Each row is a point on a tangle of strands that fork and nearly touch. The rows are in no order.
Two points are linked if the straight distance between their rows is under 44.6.
Voren: [  9  15  -2  16  -5  -5  12  10  11 -11 -14   7  -7 -25 -11  16   0   2
  -3   9   2  11]
Gube: [  8   0 -12   0   5   8   4  19  -7   0 -25  -3  15  -4  -7   2   0  -7
 -15  15  -4   0]
Zuvur: [  1  -3  -2  19  -3   0  21  19   8  -2  -5 -12   6   2   2  36   6 -16
   0  29  -6  11]
rap: [ -2   7  -5  -2 -14  -3 -24   1 -18  -9   2   3 -24   7 -17 -14 -20  -4
  -4  -3  -9   4]
Kevik: [ 21  -9  16   3  -6  -9   5  -1  -4   8  15  -2   3  -7  16  -6   0   6
   1 -22  10 -27]
Bav: [  4 -17   7   1  -2  -6 -29  -3  21  -9   4  -7  -2  19   7  12  -9   9
   1   5   4  12]
Gol: [ 21  18  11 -23  -1  -9 -12   7  -3  -6  14 -14 -10  -9 -10  -9   8 -14
  -3 -13  10  -2]
Gir: [-19 -24 -12  13  -2  12  14   8   5  18 -17  10  10  -1   3  18   0  -2
 -14 -20  -7   4]
nuvaf: [  1  -1  11   3  -6  -2 -21   5   5   3   0  -1 -13  21  24   7   8  12
  -8  -2  16  -9]
totir: [ -6  17 -10   2 -21  -4  10  -2  19  -4  -9 -12 -10 -23 -21 -10   2  -1
  -6   2  11   4]
pidi: [ -5 -21  -6  12  17   2  -9   2   7  26  16  -9  15  44   2  -8   4   6
   0  -1 -17   1]
kobeg: [ 13   9  -7  20   7   7  13  15   3  -5   3  11   7   1  -7  27  -4 -17
  12  34  -7   8]
Von: [-20 -20 -13  19   2  -6  13  -1   2   2 -14  16  17  -4   2  13   5 -13
  -9   0 -21   8]
vozov: [-14  15  10 -12  -8   3   4  -1 -12  -2   9   1  -3  -5   3 -26  12   2
  -3  -4   6   2]
ganev: [  4  -5  12 -14  -1  -4   9   1  11   3  -1 -11  14  -7  13 -12  22   8
  -2 -11   6 -11]
fuda: [-13   1 -14  13  -2   8 -12  -7  28   3  -8 -10   0   8  -4   3   4  -9
  10  31 -20  13]
kuz: [ -1  -7   2  10 -11  12   2   6  -1  -4  -5  -5   2 -26 -12   0 -21   1
  -2  19 -11  22]
vego: [-10 -11  15  -5  -7   4 -19 -25  -4  -6  18   9  16  21   9 -17 -11   8
   9 -13   9 -12]
zesut: [  6 -11   1  11   2  -5 -10   3  19  10  -7 -10  19  -3   4  -5  -7 -16
  -1   9 -20   9]
bini: [  0  22   0  -8 -20  -2   2  -5 -13  11  15 -15 -19  -1   2   5  10 -26
  -4 -11  15  -4]
pob: [  5   3  -8  -5 -16  -4  13   5  -3  11   9   2   7  -7  -7  -6   2 -20
  -9 -28  11 -28]
Dip: [ -1 -17   0   1  10  10   1  -2 -14 -14  11   0 -17 -24 -19   6   9   7
 -13  -3  -8  -5]
kap: [ 10   0  23   4  10   0  -7   3  -4  11   2 -10  -7   1  14   5 -12   6
   3 -12  -2 -19]
Ger: [  4  14  -5 -11  -2   2  -3  -8  15  -5  -7   5 -15 -10  -9   5  10   1
  10  -5   7 -12]
Mus: [  8   2 -16 -14  -4 -21 -24   2  -7  -5 -14   1 -10  10  -5  -9 -14  -4
  -2 -10  -3   1]
tem: [  1   4  12  14  -1 -26 -18  -2   4   9   3  15  -1  19  17 -14   6  -1
  -5  -6  -6  -9]
Puron: [ -1  10  -6  -2 -21   5  21   0  -4  18  18 -11  -7  -6 -15  -1   8 -26
 -12 -14  24 -17]
lebo: [ -1 -12   4  21  10 -10   7   9  14  20 -11 -21  21  -1 -11 -10   4 -11
 -19   4 -20  15]
gulot: [-11  14   4   3   3 -22   4   4   7  16   4  15 -12   1  11  -5  10  -8
  -3  -9  -5  -4]
Kurug: [ -7  -4  -5  18   6   5   8  14  13  10  -8  -8   7 -11 -26 -10  -1 -13
 -16  18 -11  17]
Biz: [  0  10   7 -22  12 -17  10  -9   1   0   6  -9   6  -1  14  -3  18   5
  12 -17  15  -1]
git: [  0  18  13  -2  13  10  12   9  12   9 -12   3   3 -14  -3  20  -1 -11
  -1  -4   7  13]
pilet: [  1  -4  24  12  27  -1  10  -1 -21  12  14 -12  -3  -5   5  -3 -17  14
   7  -1  -4  13]
duzi: [  2 -13  11  -4  25   6  -5   0  13   1  13   2  10  -4  -6   8  14  -7
   2  -3 -25   9]
mafu: [ -5  -5   7  -9  -5  16 -18 -10  -1 -10   4  13  20  17   9  -8 -11  11
  15  10  20  -5]
Vudu: [ 11   3  -8 -17   7  -2  -2  14  -1  -6  -4   9   1  -6   0   2  -1   1
  -7   8  -4   6]
kigap: [ 10  12  -5   8 -13   8   7   6  12  -3  -7   1  11 -25  -3   2 -15   9
  11  18   7  15]
tema: [-11  16   7 -10  -3  -8  -6   1   2  11  21   0 -11  13   7 -13  16  -3
   0 -16   0  -2]
vip: [ -4   2 -19 -30  -9  17  -1   0   2  -7   4   8  10   3  -7 -15   9  -5
   9   1  16  -9]
Sezu: [  4   1  -2  -9 -19  -5 -24  -5  17 -16   2   8  -3  19   8  13 -12  10
   5  -9  20   5]
tumik: [ -2  -1   4   2  -7   9 -15  -3  24   1 -17   8  21 -19  -3 -14  -2 -16
   3   3 -11   1]
todin: [  3 -12  -1   5   1 -15   0 -12  -8   2   8  10   6  -7   0 -24 -11  -6
   7 -19 -16  -9]
fupa: [ 18  24  -1 -18 -14  -9 -11  -9   2 -16   3  -4 -17  -5  -5   2   3  -7
   6 -11  19  -9]
vik: [-22   1   1   6   1   1 -11  -4  10   6 -12   2   0  11  16  -7  -1   0
   8  20 -12  18]
kab: [ 12  -7   9  -7  26  -2   1  -6 -12  -5   3   3  13 -18  -6   3   1  -9
  -1 -15 -27   5]
mizer: [ -3 -19   5  -4 -11  18   6  22  -8  12  16  -2   3  -5   0  -9  21  18
 -12 -27  -2  -5]
lidup: [ 17  13  -5 -18   7 -12  -3   7 -17  -6   0   9  -8   0   3  -5 -15  -7
  -7 -12  -9   1]
pek: [  4  -9   7  -3  11  17   0   9 -11  -3  20   2 -24  -7 -12   7   6  15
  -5  13   2  -4]
Lat: [ -2  12  15   3   2 -12  24   7 -19   9  17   8   8  -7  15 -10  -7  13
   1   2   4  11]
Pipob: [-11  -9  -4  13  13  -2   3  -4   6  27  -2  -1   4  19   5 -11 -14   5
   6 -15  -6 -15]
suna: [  8   5   2  13 -10   2 -12  -1  -3 -12 -14  -7  -5  27   4  16 -21  19
   1  25   9  24]
kimak: [-20 -13  -3  12  11   5 -11   0  11  19  11  -9  -7  38   4   7  -6  11
  -2  -5  -1  12]
kasam: [ 13 -17  -4   9  24   2  15  13  -9   2 -16  -9  28  -1  -9   1  12  -5
 -20  10  -4   1]
Mut: [ -5 -14   3   6  24   2   1 -18  -5   1 -17  -4   4  -7   3   7  16  -3
  -1   6 -11 -14]
Nuvor: [-14  -9  -6   9   9  10   8   2  16  14 -12 -18   4  -4  -8  -2   3  -4
   2  32 -11  23]
vif: [ 12  11 -12  11   5  15   1   1   4  -7   7  12 -12  -2 -13  18  -4   5
   9  24  -8   6]
gepif: [-12  -3  15  -9 -11   1  -8   3 -17   0  13  -2 -13   7   7 -12  -2  18
  -6  -7   7   8]
vodo: [ -4   1  17   7  10  -8  11   5 -26   5   7  -3   2  11  26  -3 -16  27
   1  -2   4  15]
Zotog: [  6   7  17   7  21   7   0  15   8  16  -3 -10   0  -4   9  13   1  -8
   1   3  -9  -2]
kiz: [ -3  12 -14 -29 -26  11   5  -6  -1  -7  13  -7  -3 -11  -6  -8  16 -12
   7   3  19   1]
Pageb: [  6 -24  -4  -9  12  -5   4   2  23   4  -3  -2  18  -6  12   3   8   1
   7 -16  -1  -3]
vog: [  1  15  -3   0 -14   4  -9  -9  22  -5 -11  -8   3 -31 -16 -12   2  -9
   3   1  -7  11]
gunif: [ -7  13  -2 -18   3  -5  23   1   5  -3   8   3   4 -13   9  -1   5   2
  12   3  18   5]
robul: [  8  19   4 -12   8 -17  17  -1 -10  -2   9   2   8 -10   6 -18  -8   9
  20   6  12  12]
kul: [  7  15 -22  15  11   9   1  -5  11  -7  -5  16 -16  -6 -35  12   3   1
   9   7 -16  -2]
tiku: [ -9   9 -10   5  -6 -13   3   1  11   0  -4  28  -8  -8  -5   7   4 -15
   4   2 -12   3]
Ner: [ -6  -6  -4 -19 -11  -1   1 -30 -11 -13  17  -2  14  12   2 -18  -8  -3
  16 -14  13  -7]
zof: [-10  -6  -4  12   9   9   3 -15  -2  -8 -22  -8  -5 -18  -2  -1   7  13
   1  12   2 -23]
moso: [-10  -6  -3   3   9  12  10 -21  -9 -10 -10   2 -10 -30 -19   1  15   5
  -7  -5   2 -11]
sesi: [  6   6   1 -22  -1  17   0  -7 -19  -9 -11   1  -4  -9   9   8 -21   9
  21  -7  11 -15]
dadi: [  5  10  -1 -26 -19   5   3 -26 -14  -2  19 -18 -10   1  -1   3  20 -21
   5  -4  17  -5]
vova: [  5 -21  -7   4  21   6  17  12  13  13  -5   1  21   2   1  -1  20   0
  -4  -1  -2  -7]
bab: [-10 -19  -3   1   2  10  11  11   0   6  -1   1   4 -13   4   3   8  10
 -16 -22  -7  -1]
godod: [ -1  -4  -5  23 -13   0   5   7   1 -10   0   6  -1  -2 -16  12  -1 -25
  -9  23 -22   7]
dudo: [ 14   6   4   1  -8  -2  15   2 -15  12  -2  -3   7  -6  15  -5  -4 -13
   0 -30   4 -21]
duz: [  0 -15   0  19  -6   0   1   9  -9  -6  11   7  -4  -3  -1   8 -11  -4
   2  21 -17  14]
Pili: [  9  -1   9   2  24   4  13   0 -16  -3  -7  -2  19 -19  -6   8 -12  -7
  -1  10 -16   5]
mifep: [ -6  -6   2  15   1 -16  15 -12   2  21  12   1   4   4  -1 -23  -3   6
   3 -27 -18 -10]
res: [ -8  -7   0  10  23   4   8   7  -9  27   3  -5   4  32   3   1  -1  -3
  -1  -1 -13  -8]
lugi: [ -9   2  -3   0   0  -3  -8  -1   5   6  -8  -4  -3  20  10   3 -13  20
   3  22   9  19]
Pimez: [  6 -12  -3   3   3   2  -6  10 -28  -4  13  -1 -24   5  -9   4  -5  17
 -17  10  -1   9]
bevi: [  6  16   1 -10  -6 -15  -6  15  -3  -3   3 -10 -27  -8  -6  -5   7   1
 -16  -6  -1   3]
fim: [ -3  -2   3  11  -4 -20 -14   5  17   2  -5  12  -9  16  27  13  12   9
  -5  -6  -8   2]
nafi: [  4  -8  -1 -10 -20  -2 -21   4 -22 -12   6   0 -25   7  -2  -8  -7  15
 -17  -1   7  -1]
sumuv: [ 12  -3  -6 -14  -6  13  -7   2 -12 -13  -7  -3  -4   8  12   3 -12  14
   6  -8  28 -18]
vez: [ -8  -2   8  -6 -19 -12 -10 -13  -5  -6  -4   9 -11  24  23   1   4  16
  -6 -20  19 -17]
Zetop: [  7  -6   8 -10 -10   2  -8  -1 -15 -19   6   9  17  11  20  -7  -7  21
   2  -2  17 -10]
gibo: [ -3   2  -6  10  -1  11  -9 -12 -16 -34  -4 -13   0  25   2  19   8   1
  12  34  -6   2]
vidit: [ 15   5  -1  -6   9   6  14  -3 -15  -3 -13   2   8 -24  -3   4 -20   1
  14   1   7  -3]
Geli: [  8  -7  -8 -25  -3  17  -7   0 -14 -11   5  18   6   9  -7 -16  -4  -2
   6  -5   8 -25]
vin: [ -8  11   1   5  -7 -12  -4  11  16   8   0  -6 -24 -18  -4 -10   3   3
  -7   5   4  12]
keduv: [ 12 -19   0   5   7  -2 -30 -20  18 -12 -12  -7   7  31   2   8  -7   7
   7  12   7 -10]
gozo: [-18  -1  -2 -15 -19  -4 -21 -14   5 -14  -8   4 -18  18  10  -3   0  17
  -3 -12  15   2]
Suv: [  6   0  -6 -12 -14  -5  -5 -12  -8  -8  12  12   2   4  -3 -21  -8 -13
  11 -15   2 -21]
zepig: [-18  -7  -9   3  12   0   8 -10   6   1 -29  14  15  -2  -2   2  15  -8
  -6  -4 -10  -4]
mobo: [ -4   8   0  31   1  -7  20   7  18   3 -10   0   6 -11  -9  24   0  -6
  -5  19  -2  12]
Nanud: [ -3  13 -21  -1   1  -3  11  -4   9 -10  -8  22  -5 -14 -20  11   1  -3
   7  -9  -2  -9]
Lam: [  3   7  -7  10 -12  12 -14  -2  -8 -32 -11 -14  -7  41  -5  20  -5  14
   3  39   3  13]
nuzed: [ -2  20  15 -13   3   2  10  10  -1  10  11   2  -4 -15   5   5   3 -12
   3 -18  12   7]

A fork is a point with three links. Follow the links from the first point to the second and name the forks in between, in order.
kuz, Kevik -> Nanud gulot nafi gunif
tema, pilet -> nafi gunif
vego, nafi -> Suv gunif
duz, tiku -> Nanud

A fork is a point with three links, a tip a point with one. Leave the first point through the second and follow the links. Name the first fork or tip that comes.
Ger, fupa -> gibo
Pimez, pek -> mizer
godod, duz -> Nanud
Ner, vego -> duzi
mizer, bab -> nafi
Nanud, kul -> godod
vip, kiz -> gunif
Kevik, dudo -> Suv
